A landscape with many valleys, sampled at points; each row gives a point and its height.
From any point a ball rolls to the lowest of the 4 points nearest to it. It stops when none of these is lower. Distance is the straight distance between rows; heights are no part of it.
dudi height 54.5: [-1.97 -1.47  0.46 -1.81 -1.56  0.66 -0.59  0.54  2.42]
Tupop height 12.8: [ 0.08 -2.69 -0.99 -0.95  2.76 -2.66 -2.72  3.32  1.52]
Retu height 71.6: [ 0.90 -1.02 -0.69 -2.86  1.52  1.07  0.03  1.70 -0.88]
gava height 61.9: [-3.25  3.66  2.17  2.24 -6.88  1.18  2.38 -5.67  1.32]
Nuf height 58.8: [-1.19 -3.45 -1.08  2.21  1.53 -5.52 -4.54  1.53  2.91]
ded height 76.3: [-0.55 -1.39 -0.19 -2.12  0.07  0.77 -0.26  1.02  0.71]
gunof height 38.5: [ 2.90  1.68  0.00 -0.09  1.65  2.87  2.00 -3.77 -4.20]
rez height 50.2: [-4.12 -0.45  1.21 -0.91 -5.05  0.25  0.04 -0.34  3.86]
Fak height 37.4: [ 4.51  1.22 -1.18 -1.69  3.66  2.21  2.11  3.69 -5.66]
Saru height 65.8: [ 1.99 -0.18 -0.27 -2.51  1.74  1.99  0.82  1.23 -3.00]
tol height 34.9: [ 0.41 -1.95 -0.30 -2.31  1.91 -0.37 -0.98  2.66  0.72]
vade height 48.2: [ 1.32 -3.47 -1.64  2.29  4.66 -5.97 -4.17  3.38 -0.14]
nuzet height 51.0: [-2.19 -0.59  0.69 -1.60 -2.79  1.81  0.38 -1.27  1.17]
mez height 39.6: [ 4.58  0.82 -0.76 -1.61  4.34  1.69  1.66  5.81 -5.45]
Nevim height 25.3: [-0.63 -0.16  0.34 -1.01 -1.53  2.72  1.40 -2.63 -1.02]
galap height 20.8: [ 4.44  1.55 -0.28 -0.95  3.45  2.54  2.47  0.64 -6.25]
Nite height 26.1: [ 2.14 -2.34 -1.73  1.26  5.25 -5.08 -3.62  4.89 -0.40]
bosat height 52.3: [-3.82 -1.57  0.69 -0.51 -3.44 -1.52 -1.46  0.76  4.96]
Zinub height 61.6: [-6.25  0.23  1.55  0.13 -6.75 -2.61 -0.76  0.76  5.78]
sim height 27.1: [ 1.43 -0.99 -0.83 -2.17  2.90  0.17 -0.51  3.33 -1.09]
raber height 4.2: [ 0.22 -3.69 -1.05  2.13  3.50 -5.58 -4.28  2.66  1.45]
gaf height 45.9: [-0.73  1.04  1.08  0.66 -2.84  2.58  1.73 -4.42 -0.51]
Kigo height 21.4: [ 3.15 -0.91 -1.86 -0.22  5.95 -2.42 -1.48  6.74 -1.80]
balu height 41.3: [ 3.06  0.44 -0.95 -2.71  3.50  1.32  0.93  3.93 -3.76]
vuso height 33.2: [-2.64 -2.55 -0.15  1.06 -0.85 -3.95 -2.96  1.56  5.01]
nuzan height 35.7: [ 2.94 -1.84 -1.94  2.17  5.65 -5.22 -3.14  5.63 -1.31]
Donav height 51.1: [-2.55  2.11  1.78  1.46 -4.98  2.06  2.08 -4.80  0.96]
girag height 28.9: [ 3.97  0.36 -1.52 -1.51  4.57  0.42  1.12  6.94 -3.95]
Zadeg height 15.3: [ 1.37 -1.46 -1.15 -1.29  3.84 -2.11 -1.70  4.33 -0.15]
fug height 74.8: [-0.11 -0.53  0.11 -2.13 -0.78  2.19  0.85 -0.67 -0.95]
lema height 60.1: [-1.22 -1.20  0.28 -1.64 -1.37  1.39  0.20 -0.17  0.77]
Vor height 6.7: [ 3.45  1.23 -0.65 -1.00  2.77  2.91  1.95 -0.03 -5.42]
sasaf height 17.5: [-1.05 -2.19 -0.65 -1.17  0.78 -1.94 -2.24  2.30  2.86]
Zuri height 60.3: [ 0.35  2.96  0.90  2.95 -1.80  2.63  2.07 -7.12 -0.01]
vepuv height 45.1: [ 2.69  2.51  0.07  1.46  1.03  3.16  1.96 -5.94 -2.78]
Pupu height 77.8: [ 2.08 -4.23 -1.66  4.75  4.42 -7.30 -4.83  3.45 -2.84]
vom height 49.7: [-3.01 -0.23  1.01 -0.70 -4.34  1.44  0.82 -1.47  2.06]
pevib height 18.5: [ 2.73 -1.42 -1.58 -0.47  5.20 -2.87 -2.09  6.16 -1.08]
geler height 50.8: [-3.36 -1.11  1.02 -1.24 -3.44 -0.22 -0.27  0.46  3.73]
bafa height 49.8: [-3.98  0.85  1.48 -0.15 -5.89  1.26  1.41 -2.54  2.12]
Luziv height 53.7: [ 2.23  3.23  0.32  2.37  0.92  2.69  2.01 -6.80 -1.08]
tek height 29.3: [ 3.06 -0.40 -1.44 -1.83  4.44 -0.50 -0.20  5.56 -2.12]
Leve height 67.3: [-0.54  4.78  1.33  3.82 -2.64  1.87  2.28 -8.01  1.46]
Vazot height 71.1: [ 1.11 -0.15  0.28 -1.19  0.07  2.89  1.72 -2.72 -1.93]
salo height 16.5: [ 3.86  2.04 -0.46  0.06  2.50  3.04  2.22 -2.65 -5.31]
penuz height 73.1: [-0.83  6.39  1.20  4.82 -2.62  1.22  2.21 -8.46  3.10]
Guzub height 55.2: [-5.82  1.84  1.90 -0.19 -8.21 -0.42  0.77 -0.44  4.30]
galo height 49.4: [-4.07 -1.90  0.36  1.07 -2.66 -3.43 -2.57  1.11  5.82]
mebe height 58.4: [ 1.08  2.04  0.60  1.25 -0.39  2.98  2.19 -5.48 -2.00]
vod height 48.9: [-2.29  0.75  1.26 -0.40 -3.86  2.43  1.53 -3.08  1.07]
lirug height 50.6: [-4.61  0.06  1.24 -0.36 -5.84 -0.47 -0.26 -0.39  4.18]
Doluz height 60.7: [-1.29  3.77  1.67  3.13 -4.05  1.73  2.28 -7.21  0.83]

Two balls start at each pair of points below. Name the first point that both come to, or write never.
vom / Retu: never
pevib / sasaf: Tupop
Doluz / lirug: gaf
sim / nuzan: Zadeg
Kigo / vuso: Tupop
lema / geler: vod
vepuv / dudi: never
bafa / Zinub: vod

For each start below, name the point where the ball stops.
bosat: raber
tek: raber
ded: raber
gava: Nevim
rez: Nevim
gunof: Vor
Guzub: Nevim
